Each row is a point on a tangle of strands that fork, close into loops and nearly touch. The rows are in no order.
Two points are linked if the straight distance between their rows is under 87.7.
<187>: [  3  20  -8  -6  11   8   6 -15   7  26  21   6  -6  10 -10  12 -39 -30
  -8 -20  12   9  -5 -29   1   8 -35 -11 -28  -3   6   7  -7  21  -7 -14
  26  12 -33 -10  -7  -5 -27  13  24  -8   0 -20   2  13  30  -4  -7  -5
   2   3 -12  14  -8   7  -7 -15  -1 -28]
<509>: [ -8 -17   2  16 -25   6   7   1  -5   4  -7  11 -23  -7  23  20   7   2
 -13  11 -25   6  -2  39 -16   5   2 -11  26   6  -1  21  16  -7  18   1
  -7 -37  29  -4   7  19  25   1  26  -7  -9  15  -2  -8  20 -12   0  16
 -10  -4  -1   1   0 -13   3   4  19   3]
<554>: [  8   9   2 -15   8   1   6  11  11  15  11  -4   9  -5 -10  -6 -15  -2
  12 -21  25  -6   1 -16  22  -9 -10   9 -24  20  -3   1  -4  -6 -18  -6
  19  25 -33 -17  -4 -13  -9 -11  -2   9  -5  -6  14  16  -6  26  -2   2
   2  -4 -10   4   2  11 -20  -2  -1 -13]
<693>: [ -3 -25  12   7 -19  12   8   8   1 -17  -5   1  -4 -15  18 -13  22  25
   2   5   7 -17  -9  27   2 -14  14  -3  20 -13   7 -22  -4 -21  17   0
  19 -27  -5 -27 -18  -4  14   2  -1 -18 -11   2  -1 -14 -11 -11   2  16
  -8 -20   7  -8   8   6 -14  11  15  -7]
<698>: [ 18   3  -4   8 -13   1   1  -4   4  20  17 -14   1 -13  13  22  -9  13
  12   0  -5 -11  35  15   0  -4 -22  18 -12  16   9   4  -7 -16   5 -30
  21   9 -22 -14   6   4  -3  -2  45   2 -21  29  10   2  40  15 -25   2
   3  -9 -35 -18  36 -15 -29   0  21 -15]
<597>: [ -7   6 -12   2 -11 -20  -4   2  -1 -15  -7   9 -12  -2 -16  11  24 -19
   2 -17  -9  28   0  27 -26  15  -7 -20  28   0 -15  21   7  27  10  15
  -8  -2  19  36  13   9   5  -8  18  10  16   4  -6 -17  15   1  14  26
   1   8  22   4 -10   2  24  18   1  23]
<277>: [ -1 -15  -5  -6   1  -4 -17  15   6  -9   1 -21  28 -19  12 -13  24  22
  16   3  14 -19  11   9  17 -25  18   4   4  14   3 -13   2 -26  -4   3
  -3   5   5 -27   4  -9   6  -5 -15   7   5  16  11  -1 -27   7   8   6
   8 -19  -6 -24  13   8 -19   3 -11   0]
<437>: [ -5   4 -31 -10  25   5 -31 -22 -11  20   0 -15  47   2  13   1 -11 -11
   2  12  -1 -13  13 -20  -1  -6  -2 -14 -25  -1  -3   6  23  -2  -2   1
  -5   7  27 -17  15   2 -20   6 -11   1  16  14   3  10 -22 -27  16   2
  18 -15   1  -9  10   5   3 -24 -29   0]
<63>: [ 14   5 -23  -9 -10   2  -5  -3  17  12  22   5  -4 -10  10  19 -18 -18
  -3 -25  17  11   5  15   0  -5 -37 -25 -13   9   3  12  -5   3  12 -13
  31  -1 -27 -19 -10   5 -11   6  29  -5  11   1   1   1  30 -11   5  23
  12 -21  -4  -4   5  13  -7  -3   3 -22]
<499>: [ -2   4   5   6  12   8 -14  -1 -18 -19 -10 -20  29  -3  15 -13   7  16
  26  19   1 -33  26  -8   6  -9  14   6  -4 -11  -4 -12  -2 -23   3   4
 -14   4  11   4  15 -17  -4 -17  -7  -8  -8  12  16  18 -31   9 -18  -4
 -19 -10  -8   5  43   0  -3 -14  10  18]
<733>: [ -5 -20   6   0 -23   5  -2  14   3 -36 -12   8  -3 -25  16 -18  31  18
   9  -4  12  -6 -15  34  -3 -20   6 -10  23 -19   3 -19  -2 -10  18   7
  22 -23 -10 -11 -18  -1  12  -8 -12 -17  -1  -3   2 -17 -22 -12  13  32
  -5 -21  30   4  14  19   1  16  12   5]
<928>: [  0   4  -5 -12  11  -3  -2   9   1  12  -3  -2   7  -1  -5 -12 -16  -3
   6  -6  12  -4  -6 -22  26  -4   5   3 -25  19   0   7   6  -7 -13   4
   0  15  -7 -17  -1 -11  -8   1 -24   0   6  -9   8   8 -22  14   7  -4
   7  -5   1   1 -11  10   2  -9 -16  -6]
<575>: [ -7   4 -14 -13 -11  -6  -6   3  -6  -4  -8  17 -13  -8  -2  -6  -9 -23
   3 -20  15  19 -14   6   1   4 -14 -19 -16   0  -6  13   6  16   6   9
   3  -2  -6   2  -2  -3  -5  -3  -1  -6  10 -15  -7   7  -2  -8  10  23
  -2  -5  26  14  -7  18  26   0  -2   7]
<74>: [ -7  19   9   0 -19 -32   0  11 -11 -35 -16  14 -32  -1 -36  -8  13 -14
   4 -15   4  45 -12  12  -7   2   8   0  15  -1 -13   4 -12  34  -9  27
 -20  14 -15  49  -8 -11   8 -30  -7  19  10 -28  -4 -18  -2  33  15  17
 -18  35  31  22 -27   8  35  16  19  38]
<477>: [-10   2   3   0   7  -2   5  -4  -7 -12  -7   9  -1  11 -17 -20  -4  -7
  -3  -1   1   8 -25 -20   4  14  10  -1   5 -12  -3  -5   3  10  -1  14
  -9  -3   4  16  -4  -2 -11   5 -19  -8   6 -19 -10  -4 -13  -5   6  -7
  -4  10  13   7 -18   9  21  -6 -14   2]
<854>: [  0   9  18 -11 -16   7  11  -9 -11 -27  -7  21 -23 -11 -12 -32 -13  -6
   2 -12  38  17 -33 -14  15  -2  -2   5 -18 -26   0 -20 -18   7 -10  13
  21  -5 -48   3 -30 -12  -2 -22 -14  -6  -7 -46  -7  10 -14   3  -1   7
 -24  15  27  30  -3  24  16  -3  17  15]
<579>: [ -9 -24  -1   7  -3  -3  -2   5   7  11 -15   2  -4   4  16   8  11  10
  -9   6  -9  -5 -10  22 -12  -1   7 -15  21   4   9   8  16  -5  11   4
 -13 -24  29 -13  -1  13  19  17 -11  -5   7   9 -10 -10  -3 -18  17  -3
   3  -9   2 -16 -22 -12   4   2 -17  -8]
<459>: [-18  -4   9   5 -19  -2   4  18 -18  -7 -32  15 -26   3   9  -9 -24  -2
 -10   6 -10   0 -11 -12  17  -1  20  13  -9  12   2  12   2  -3  -5   8
 -38 -12   8  -3  -5 -12  21 -14 -44  -4  -4 -22  -3   7 -23  13  -3  -8
 -30   5  14  14 -23   5  30  -4   9  13]
<581>: [  4   3  16  -3 -29  16  27  -5  -1   4  17  26 -36   0  -7  -8 -26  -5
 -14 -15  19  15 -28  -4  13  -2  -8   0  -9 -13  12 -11 -16   2   8 -11
  28 -16 -40 -17 -34  -6   1  -1  14 -14 -17 -34  -5  -4  24  -6 -12   3
 -10   3   5  13 -15   9  -6   4  25 -12]
<416>: [  1  16   9  -8 -25 -24   5  13  -7 -29  -8  18 -33 -13 -27  -5   8 -17
   9 -22   6  43  -5  25   0  -2   0  -2   0  -1 -12  12 -13  25 -11  18
  -3  10 -25  37 -11  -6  10 -33   0  16   7 -28   3 -12   9  20  12  34
 -10  24  39  23  -8   9  34  21  26  36]
<294>: [  1 -10  -8 -13   9  -4  -8  14   9   7   3 -19  26  -7  -7 -14   5   9
   5  -1  15  -8  -3 -16  27 -14  13  -1 -10  21   1   2   7 -17 -16   2
  -3  16   1 -26   1  -8  -5   0 -34   8  16   1   6  -2 -34   6  25  -2
  18 -11   1 -19 -15  12 -11  -6 -25  -7]
<784>: [ 14   1 -13  -6  19   2 -14  -6  10   8  22 -16  32  -2  -1   0  10   8
   3   7   8  -8  26 -12  -7  -7  -3   3 -10  -7  -2 -13  -1   1  -3 -17
   5  19   3  -4   9   5  -9   4  12  13   1  30   0   7   2  -1  -2  -2
  20  -5 -13 -19  17  -2 -27   0 -14   3]
<882>: [  6  -2  13  -6 -12 -10  12  12  11 -41  -5  13 -12 -10 -20 -22  30   4
   5  -9  13  16 -22  20 -14   3  -1  -8  28 -20  -6 -12 -12  14  13  17
  17  -6 -17  24 -16   0   1  -7  -2   0   4 -12  -8 -24  -4   1   9  22
   2  11  31  10 -10  13   5  21  10  11]
<620>: [ 21  14  11 -12  18  -8  14  14  21  -6  13  -1   0   0 -27  -7   8   0
  13  -7   7   3  14   2   1   2  -4  13  -1   7 -11   0 -13  14 -11   1
  -1  31 -15  24   4  -4  -7  -7   7  22   3  15   7  -1   5  32  -6   4
  11  16   0   3   3  -4  -8  17   6  14]
<117>: [  7   0  19  -5 -11   8  33   5  13  18  17  13 -22   7 -14  -2 -21   1
  -9 -14  17   5 -15 -11  16   1  -7   4  -6   3   7  -9 -19   2   1 -11
  26  -2 -39 -12 -27  -7  -4  11   5  -7 -12 -24   4  -1  20  13 -16 -12
   4   3 -10  -2 -19   4 -17   6   9 -19]
<650>: [ 21   9   4  -1 -13  -7  18   5  11  17  18  -8 -10 -22  -2  14 -15   8
  19 -18   2  -4  29  16   9  -5 -24  20 -10  26   3  11 -16  -8  -8 -29
  28  20 -46  -7   0  -1  -2 -17  36   6 -15  12  12   0  40  26 -18  12
  -3  -7 -23  -6  30  -8 -23  12  32 -14]
<830>: [  0  19  11   6  23   9   5 -26 -13  -9   7  -2  17  16 -13 -16  -4  -8
   9  11   4 -11  -2 -34  -1  13   2  11  -3 -23  -1 -24  -2   6  -5  -1
   2   7  -2  20   9  -3 -15  -1  12  -4 -10   0  -1  11  -3  -4 -22 -18
  -7  14 -14  10  19  -9   0 -10   1  -2]
<840>: [-13 -16  20   8   3 -12  12  27   1  -5 -33  -8 -18   9 -11   1   4  13
  -6  15 -28  -4  -9  -1   4  10  18  11  22  22   2  12  -4  -1 -13   8
 -52   7  23  23   1  -1  21  -1 -57   5   7  -8  -4  -9 -32  24  16 -27
 -15  11   5  -6 -37  -5  18   3 -10   8]
<107>: [  5 -12  24  17  23   4   8   5   2 -21  -5 -23  11  15  -9  -8  29  28
  -9  34 -22 -18  -4  -8 -12   8  28  20  34 -25  -2 -18 -14  -5 -10  -4
 -25   7  24  29   4   8   8  10 -22   3  -2   6 -10  -7 -16   2  -4 -33
  -2  14 -15  -7  -1 -22 -11   2 -15   3]
<332>: [  5  15   2  -6  22  10  10 -16  10  23  26   0  12  18 -22   1 -20 -14
  -9  -8  13   4  -4 -38   4   9 -19   1 -20  -8   0  -9  -9  13  -8 -16
  22  17 -20  -2  -8  -1 -26  20   9   0   1  -7  -2  11  12  -3  -3 -15
  14   9 -17   2 -11   3 -11 -11 -14 -20]
<73>: [-10  12   9   7  -1 -22   9   3  -5 -31 -10   9 -20  10 -33  -8  26 -12
  -5 -12 -10  29 -21   4 -18  18  11   3  40  -4 -15  -7  -8  29  -1  28
 -24  14   9  56   3  -3   5 -14   1  11   5 -19  -6 -22   2  20   5  -3
 -14  35  14  17 -25  -1  19  15  10  23]
<330>: [  1  -3  -1   0  12   3 -17  10  -7  -7  -4 -27  34 -10  13 -11  14  24
  24  15   4 -35  29  -9  13 -20  17  16  -9  11   1 -12  -1 -24  -8  -1
 -15  16   9 -10  16 -18   0 -18 -12   7  -2  17  23  15 -31  17  -9  -5
  -7 -13 -20  -8  32  -3 -14  -9  -1  13]
<420>: [ -7 -16 -15  -2   3 -11 -18   3   7   9  -8  -5  16  -6  15   5  17   4
   0   2  -2  -3   5  19  -9  -7   2 -22   9  10   3  10  24  -8   8   7
 -13 -11  31 -12  11  14   6   9 -15   0  18  21  -6  -2 -11 -18  22   7
  15 -14   9 -22  -9  -1   4   4 -24  -2]
<195>: [  8   1  19 -12 -18   7  22   0   1 -15   5  21 -24  -9 -13 -22  -9   2
   2 -24  40  12 -28  -7  16  -6  -8   3 -11 -19   4 -19 -21   1  -3   2
  36  -5 -51  -9 -34 -11   1 -11  -3  -7 -10 -39  -1   4  -3   4  -3  11
 -11   4  17  19  -5  23  -2   6  16  -1]
<137>: [ -8 -20 -22  -2  18  -7 -30 -17  -1  19  -8 -19  37  -1  14   4   7  12
  -4  22  -9 -14  14  -3  -6 -10  13 -15   0   0   1   7  25 -14  -7  -1
 -18  -1  44 -18  11  12  -3  12 -25   6  20  19  -5  -3 -25 -34  28 -10
  20 -13   3 -22  -8  -7  -1 -12 -40   3]
<879>: [ 16  -6  14   6  13  -2   5  18  13  17   2 -18  -8   1   9  24  25  23
  -1  16 -22 -14  29  14  -6  -2   9  32   5  21   5   4 -12  -7 -10 -15
 -20  14  11   9  17   9  18  12   3  18 -11  30   6   2  17  28 -21 -19
  15  11 -26 -19  13 -24 -22  14   3  -1]
<334>: [ -3  22  10  -5   3  -6   7 -17  -8 -15   5  23 -22   6 -30 -27 -14 -26
   2 -19  35  31 -28 -24   8   6 -13  -3 -21 -21  -6 -11 -10  18 -14  23
  19  11 -44  20 -21  -9 -16 -15  -4   6   4 -46 -13  11   3   7   2   4
 -14  31  18  34 -17  21  18  -7   5   6]
<547>: [  6 -11  14  -6  14  -9  14  28  12   6 -12 -14   2   5 -12  -4   6  16
  -3  11 -12 -10   1 -12  19   0  20  20   6  28  -2   3  -3 -11 -17   2
 -30  20  13   4  -2  -4  10   5 -49  11   9   2   5  -4 -28  26  13 -30
   6   7  -4 -13 -27  -8   1   5 -12  -1]
<410>: [ 12 -16  23  -3  17  -3  20  17  17  16  -4 -19   0  13 -12   9  17  25
 -15  15 -24 -11  -1 -11   9   0  25  29  12  20   5  -4 -12  -8 -24  -9
 -28  16  13   4  -2   3  15  21 -36  18   3   6   0  -6 -11  19   7 -40
  17  13 -18 -22 -28 -22 -15  11 -18  -9]
<369>: [  6   8  12  12  -7   4  14   5  -9  11  -7   3 -16  -4  12  21  -1   2
   3  14 -28  -2  20  17  -2   8   0  18   4  17  -4  20  -1  -3  -3  -5
 -12  -1  14  10  18   8  17  -7  24  -1 -21  18   8   1  24  15 -28  -4
  -7   7 -18   8  25 -20   2   6  30   7]
<728>: [ -3   3  -4  -3 -24  13   7  -1 -15  10  -1  15 -17 -11  19   1 -29  -7
   3 -12   9   1  -5   6  20 -11  -4   4 -23   4  11   7   4 -10   7 -11
  13 -13 -17 -31  -9 -10   6 -16  16 -14 -18 -12   9  12   7  -8 -14  13
 -16 -15   3  15  15   3  -2  -5  27  -6]
<715>: [ 17   0  14  -3  20   0   7  11  17  21   5 -14   4  11  -7  16  16  12
  -9  12 -15  -7  15 -10  -4   8  11  26   2  14  -2  -3 -10   2 -15 -17
 -17  21  10   7  10  10   6  18  -9  20   0  25   0  -1   8  15  -8 -28
  22  14 -23 -20  -9 -20 -19  12 -11   0]
<296>: [  2   0   8  20 -12   0   7  -8  -9 -15   2  -1 -15  -8  -3  17  26   3
  -3  10 -27  12  15  35 -29  17   1   2  37  -4 -14  14   1   4   9   5
  -7 -10  23  38  17  19  14 -10  42   3  -7  15   0 -19  33  11 -15  13
  -5  16  -6   7  23 -14   5  12  23  19]
<440>: [ -4  -6   6   4 -40  20  11   6 -18  12  -3  23 -36  -9  27   3 -29   1
 -14   5 -12   3 -13  18  21 -20   7  11 -14   6  17  12   7 -23  15 -16
   7 -33  -7 -42 -12  -4  21 -19  14 -13 -22  -8  11   0  11 -12 -12  12
 -19 -15   5  12   7   0  -9   0  47   1]
<428>: [ -6   7 -32 -10   8   2 -19  -9   1  33   2   1   6   6  22  28 -30 -30
 -10 -12  -8   4   4 -10  -3   1 -25 -23 -30  18   7  26  17  10   3   0
   3  -2   9 -25   9   3 -16  17  13  -6   5   5  -1  12  18 -22  10   0
  12 -14  -2   1  -4  -2   9 -19 -13 -22]
<906>: [ -1   3  -5   9  -8 -10  -1  -5   0 -17  -1   4  -8  -4  -9  18  29  -4
   0  -5 -16  20   8  32 -34  19  -5 -11  39  -2 -16  17   5  16  13  11
  -6  -8  26  41  17  17  11  -4  34   8   2  14  -4 -20  26   2  -1  19
   2  11   7   2   4  -7  13  17   7  21]
<540>: [  3  -6   0   0 -22  10   6  -4  -6  -9   6   9  -4 -17  16  -3   3   7
   9  -6  14  -6   1  24   4  -8  -6  -6  -2  -8   6  -9   0 -15  18  -7
  22 -21 -12 -20  -7   0   6 -10  22 -16 -12   4   5  -1   4  -9  -8  22
  -8 -19   4   2  28   7 -10   2  24   0]
<329>: [  4   8 -26 -13   1   9 -11  -5   9  24  18   2  -2  -7   9  15 -31 -27
  -3 -32  24   6  -5 -14  11  -8 -36 -22 -34   9  10  14  -5   7  -5  -8
  33  10 -31 -34 -10  -9 -22   3  14  -7   7 -23   6  21  16  -9   9  18
   3 -18  -4  11  -7  23 -10 -17  -6 -32]
<775>: [-17   1   4   2  -1   2  -3   6 -22 -11 -28   7  -9   3   7 -17 -28  -6
   4   8  -3 -10  -5 -24  17   2  18  12 -17   6  -3   5   2 -10  -6  11
 -27  -2   3   0  -1 -19   2 -14 -39 -11  -2 -24   4  16 -29  10  -7 -12
 -22   2  11  19  -5  10  28 -17   1  11]
<907>: [ 10   7  -5 -13   2  -9  -5  10  11  -7   8  -1   8 -15  -6  -5   9  -1
  19 -12   9  -1  14  15   1  -6 -11  -4  -4   5  -7   4  -2   0   1   2
   8  14  -6   6  11  -1  -4  -9   9   7   5  17   9   5   0  14   0  21
   6  -9  11   3  19   6  -4  13   4   9]
<417>: [ -5 -17 -14   1  -8 -12 -20   9  12   1   2  -3   7 -20  27   6  23   9
   4  -2  -3  -2  19  48 -13 -16  -5 -20  17  15  -3  11  19 -14  12   7
  -2 -15  24 -10  16  15  13   4   3  -1  16  36  -4  -4  -3  -8  16  24
   6 -17   8 -21  12   3  -4  17  -5   5]
<911>: [ 12  -8   9  -6  -5   2  12   6  16 -25  12   5   0  -6 -13 -17  23  11
   7 -10  21   0 -10  10  -7   3  -8 -10  18 -22  -3 -27 -12   2  16   5
  31  -5 -23   3 -19   1  -6   7   4  -4   4  -5  -9 -17   0  -6   1  15
   8  -2  13  -4  -2  11 -13  15   3  -2]
<648>: [  6  -5 -19  -3  17  18 -11 -32   6  19  33 -14  34  22  -6   5 -11   6
 -21  10   5  -7   4 -32  -9  -1 -10 -21  -9 -32   8 -22   1   3   5 -17
  23  -3   3 -15  -9   8 -27  34   8  -5  10   1 -17  -5   4 -43  14 -10
  27 -12 -14 -24  -8   0 -18 -16 -36 -20]
<640>: [  3  -4 -26  -5  -8   8  -6  -7   6  14  11   8  -5   2  17  20 -16 -18
 -11 -16   3  10  -7  13 -11   4 -25 -30  -7   4   6  14  10  10  18  -1
  12 -17   4 -17  -2   9  -7  15  22  -9  11   1  -9  -1  20 -27  11  15
   9 -18   1  -5  -4   4  10  -6  -9 -17]
<461>: [  2   0  -1  -1  10  12   7 -21  12  15  26  -3  13  25 -10   3 -11  -4
 -16   2   4  -3  -9 -26  -4  11 -10 -10  -3 -21  10 -17  -4   4   7 -13
  19  -8  -7 -10 -13   5 -18  33  10  -6   0  -9 -13  -4  13 -22   2 -17
  17  -4 -15 -15 -13  -2 -12  -8 -23 -24]
<545>: [-10  -8 -15  11   6   0 -29 -13 -15  15 -11 -19  31   1  35   6   3   9
  12  21  -9 -24  30   0   3 -18  14  -2 -16   6   3   0  21 -21  -1  -1
  -7  -8  32 -28  16  -3   3   2   4  -3  -2  24  14  20 -17 -12  -8  -6
   0 -15 -17  -9  34 -11  -8 -22  -6   1]
<4>: [ 14  12  -3  -8   1  -4   6   6  11  17  19  -5   8 -14  -8   6 -20  -3
  17 -23  19  -3  13  -8  14  -7 -26   9 -25  20   2   5  -8   1 -15 -21
  32  26 -44 -18   0  -9  -9 -14  24   8  -7   1  19  13  20  23 -10   8
  -4  -6 -16   6  14   8 -29   0  14 -20]
<538>: [  1   7  19   8  19   6  13 -12  -4 -19   2  -4   9  16 -12 -16  16   8
   1  18  -8  -9  -7 -18  -8  15  15  13  18 -25  -3 -24  -6   1  -3   4
 -10   3   9  30   6   0  -5   4  -1  -2  -9  -2  -6  -3  -4   3 -19 -24
  -6  18 -14   2   8 -15  -1   0  -1   2]
<589>: [ 18   1  16   6   5   0  11  11   3   4   5  -8  -9  -6   1  16  19  15
  10  11 -20 -13  32  19 -10   5   2  22   9  13  -4  10 -11  -5  -4 -10
 -13  12   8  23  19   8  11  -1  17  10 -16  28   5   2  22  28 -28  -5
   3  10 -18  -3  29 -21  -9  14  19   7]
<336>: [ -6  19  -2   0  20   9  -7 -20 -21   3  -5  -1  22   7   2 -12 -23 -15
  17   3  11 -15   1 -28  11   7  -1   5 -24  -9  -3  -5   7   1  -6   3
  -2   8  -8   1  10 -14 -16 -10   0 -10  -5  -7   8  27 -14   0 -14  -5
 -13   1  -2  17  24   3   8 -20   4   1]
<577>: [ -8  11  12  20  -7   4   5   1 -23   6 -22  10 -20   9  17  23  -9  -9
  -4  18 -36   1  10   2  -6  15   6  15   5  15  -6  26   7   4  -1   3
 -24  -7  29  14  20   7  18 -10  16  -2 -19   6  10   7  13   6 -24 -11
 -16  11 -14  19  12 -21  17  -6  22  13]
<115>: [ 14  -6  14  -8   2   4  25  10  23  -1  16   1  -3   4 -19 -14   9  16
  -3  -9  21  -2 -10  -8   9   1  -2  -1   5  -7   1 -23 -18  -1   4  -3
  28   1 -30  -6 -23  -3  -8  14  -5   0  -1 -10  -3 -11   2   7  -2  -5
  13   1  -1 -11 -16   9 -21  11  -3 -14]
<131>: [-18 -13  -3  15   2   4 -22  -5 -18  -9 -20 -15  25  -6  31  -6  10  13
  17  26 -11 -29  23   8  -1 -12  17  -8   3  -8  -4  -5  14 -25  12   8
 -12 -16  34 -12  13  -8   6  -6 -12 -14   4  13  14  13 -31 -13  -5   0
 -14 -16   1   2  31   0   3 -18   0  14]
<806>: [-15   6   1  12  11  -7 -11  -6  -9 -41 -12 -10  19   7 -15 -22  25   0
   2  20 -10   1 -17  -5 -22  14  15  -4  38 -31 -13 -13   8   9   6  21
 -19   3  26  44  13   2 -11  -6 -18  -5  13  -5  -9 -10 -23 -13  12 -10
 -14   8  15   8  -8   5  16  -4 -20  16]
<468>: [  6   2 -14   4  -7  -4 -17   0  -1  24   7 -15  11  -6  27  25  -9   6
   9   4  -7 -13  33   8   2 -17 -11  13 -21  25  11   7   5 -17  -1 -21
  11   6  -4 -32  12   2   2   1  32   2 -12  28  11  11  22   3 -16  -3
   7 -14 -37 -16  31 -18 -25  -8   9 -20]
<877>: [  2   0 -30  -9  28  14 -22 -29  -1  20  21 -13  45  11   1   4  -6  -5
 -10  12   0  -8   8 -29  -9   0  -3 -17 -16 -20  -1  -9  12   3  -3  -8
   7   8  22 -13   6  11 -23  20  -1   1  14   9 -12   3 -11 -36  18  -8
  27 -11  -4 -17  -1   1 -10 -17 -38  -8]
<779>: [-18 -14  18  11 -16 -10  15  32  -8 -16 -37   6 -35   3 -12  -4  -2   6
 -12   4 -22   8 -20   0   8   4  22  10  15  16   0   8  -8   9 -12  10
 -47  -4   9  24 -13  -5  28  -9 -54   2   2 -20 -11 -14 -26  28  11 -15
 -27  14  17   4 -43   5  26   6   3  12]
<383>: [ 19  11   3 -10  25   1   4   3  17   4  21 -11  18   3 -20   1  15   8
   4   6   5  -2  20 -15  -5   5  -3  16  -5  -4  -7 -11  -9   9  -7 -12
  -1  31  -3  17  11   3 -11   2   7  20   1  30   2   3   2  15  -7  -9
  20  10 -14 -11   5  -6 -21  11  -7   9]
<708>: [  7   1 -17  -5  -3  -8 -11  -1  12  -4  10  -1   8 -13  13  12  12  -4
  14  -6  -3   4  26  31 -15  -4 -14 -15   4   6  -9  12   9  -1  11   1
   9  -3  12   5  15  14  -2  -1  24   5   8  33  -1   1  14  -3   0  24
  11 -11   7 -10  26   0  -1  13   1   7]
<23>: [-19  14   6  17  -1   2   1  -9 -31  -2 -22  12 -15  15   8   9 -14 -17
  -6  11 -22   2  -4 -11  -2  17  11   9   3   2  -6  15   9  10  -1   8
 -28  -9  28  19  18  -1  10  -9   4  -5 -12 -10   1  12   5  -1 -20 -14
 -20  12  -3  24   1 -10  30 -11  12  12]
<570>: [ -6  -7  13   5 -36  25  21  -1 -13  -6  -3  29 -37   0  11  -7 -17   3
 -24   0   1   9 -34   7  12  -6  13   1  -1 -16  17  -4  -3  -7  19  -9
  10 -38 -12 -28 -25  -5  13  -5   6 -19 -19 -27  -3 -11   9 -19  -6   7
 -17  -8  17  13 -16   5  -1   4  30  -3]
<3>: [ -9  19   2  -1  12   8 -11  -5 -30 -13 -22  -1   7   1   8 -13 -32 -12
  17   7   4 -18  10 -26  17   3   9  18 -26   2  -7   3   4  -8  -8   9
 -18  11  -8   6  12 -22  -9 -24 -19  -8  -7 -11  16  33 -24  11 -20  -7
 -28   4   2  27  24   8  20 -18  12  13]
<703>: [ -7   3 -19  -4   8  -1 -17 -12   7  44  -5  -4   8  18  24  28 -30 -14
 -13  -2 -17  -6   4 -13   2  -3 -10  -7 -22  21  17  20  15  -3  -2  -6
  -3 -10  19 -37   5   3  -6  26   3  -1  -2   7   3   7  11 -24   9 -17
  19 -13 -17  -8 -10 -19   2 -19 -18 -24]
<519>: [ 18  -1 -25  -2   6  -1 -25  -8  16   9  25 -11  22  -8  14  19   6   3
   2   2   4  -1  34  13 -18 -10 -21 -10  -6   0  -2  -2   0  -6   9 -16
  12   5   0  -7  10  18  -6   7  33  12   6  37  -2   0  26  -9  -4  12
  21 -15 -13 -26  26  -2 -26   3  -6  -3]
<559>: [ -5  -3 -16  -2   4   7 -15 -26  14  47  11  -9   7  26  18  32 -36  -8
 -27  -1 -20  -5  -2 -15  -4  -4 -10 -16 -14   3  25   7   7  -6   7 -11
   8 -21  13 -42  -7  -3 -10  39   6  -3   0  -5  -3   1  16 -36  15 -25
  29 -13 -23 -16 -17 -21  -8 -23 -30 -31]
<787>: [  3  -1 -17   7   6  -7 -25  -4  -1  23  -3 -19  22   0  32  24   4   9
   9  14 -12 -17  35   2  -2 -15   1  11 -20  20   6   5  12 -15  -8 -14
  -3   7  20 -26  22   4   6   6  18   8  -5  40  13  15  10  -2 -15 -13
  12  -9 -29 -15  29 -22 -21  -9  -2  -6]
<482>: [ -9 -23  -9  13 -18   6   0  -2   0   0  -6  12 -12  -2  21   8   7   6
 -13   5  -7   1 -16  33 -19   1  -2 -23  23  -8   8   4  18  -5  25   4
   7 -38  21 -15  -6  14  16  11  10 -14   1   6 -10 -13   6 -26  11  14
  -4 -13   5  -9 -11  -3   6   4  -4  -8]
<263>: [ -6  17   4  -4  14   0   9 -23   1  -5  20  18  -9  17 -35 -24 -12 -24
 -10 -15  29  25 -30 -31   5  10 -16 -13 -13 -25  -4 -14 -10  21  -8  17
  28  10 -35  16 -19  -2 -28   6   1   0   9 -38 -18   4   6  -7   7   0
   2  24   8  21 -22  20  10 -11  -9  -9]
<798>: [-14  13   5   3  21  -5  -1 -11 -12 -22  -6   3   9  16 -26 -23   0 -14
  -2  11  -6  10 -20 -31   0  20  10   3  11 -13 -12 -11   3  10  -9  20
 -25  13  10  40   9  -7 -18  -6 -22   1  13 -12  -9  -5 -21   0   5 -21
 -10  22   7  12 -14   5  27 -10 -13  11]
<233>: [ -6   7   0   7   0 -20   4   2   0 -19  -8   9 -15  11 -30   2  26 -14
 -11 -16  -4  29 -24   4 -23  25   6 -10  40  -5 -13  -3   0  32   6  20
 -12   1  10  43   4   8   3   1  12   9   9 -13 -14 -28  12   3  16   3
  -3  23  15   2 -34   1  19  18  -8  13]
<93>: [ -2 -11   9   0 -22  -4  -1  18   8 -45 -11   8  -9 -23  -1 -18  37  13
   8  -7   6   4 -15  42 -17 -11   1  -9  35 -22  -4 -11  -6   4  16  14
  20 -17  -7  15 -15   2   9 -13 -11  -8   3   1  -2 -25 -14  -3  11  35
  -3  -7  36   7   5  16   3  26  10  13]
<551>: [ -8  -3 -10 -12 -11 -11  -3  21  -1   6 -13  15 -17 -11   0  -3  -9 -13
   4 -19   7  12 -12   4  18  -7  -5  -8 -20  23  -1  19   5   4  -3   7
  -9   2  -8 -11  -4  -4   7  -2 -23  -1  11 -10  -3   4 -13  10  11  14
  -5  -6  23   4 -17  15  20   3  -2   4]
<196>: [-23  -9  -3   4 -13   3   1  -6 -15  -1 -19  20 -18  12   2  -6 -12  -7
 -20  -3  -5   7 -32  -5  -2  12  12 -10   5 -12   8   7  14  10  10   9
 -16 -29  18  -4  -5   2   7   6 -17 -16   0 -27 -15  -7  -7 -22   9  -1
 -12  -1  18   8 -26   2  29  -7 -10  -4]
<694>: [  9 -17  21   6  25   2  12   4   9  -5   1 -21  14  15 -19  -1  24  28
 -16  31 -21 -11  -7 -12  -5   8  30  22  26 -16  -1 -13 -12  -5 -21 -11
 -21   9  19  19  -3  13   5  21 -32  10   7   4 -13 -12 -14  -7  10 -41
  12  16 -11 -22 -23 -21 -17   6 -30  -6]

A fork is a point with three links, a tip a point with one. Leave the first point through the second and follow the links. Name the first fork or tip that comes.
<437>, <877> | <559>
<840>, <779> | <410>
<63>, <329> | <420>
<540>, <693> | <581>
<650>, <698> | <928>
<296>, <906> | <416>

A piece is two or more points that can be reached from each other along the links. Count, over all rows, the pieces, the separate loops (a circle has one, a figure eight two, a Y none), the forks (points with three links) and the tips (points with one).
pieces | 5
loops | 4
forks | 7
tips | 9

Name the points in between on the shortest way along the links from the first point to the second, in order.
<195>, <540> | <581> > <570> > <440> > <728>
<784>, <23> | <383> > <715> > <879> > <589> > <369> > <577>
<93>, <854> | <882> > <911> > <115> > <117> > <581> > <195>
<509>, <329> | <482> > <579> > <420> > <137> > <437> > <877> > <648> > <461> > <332> > <187>
<459>, <907> | <779> > <840> > <547> > <410> > <715> > <383> > <620>
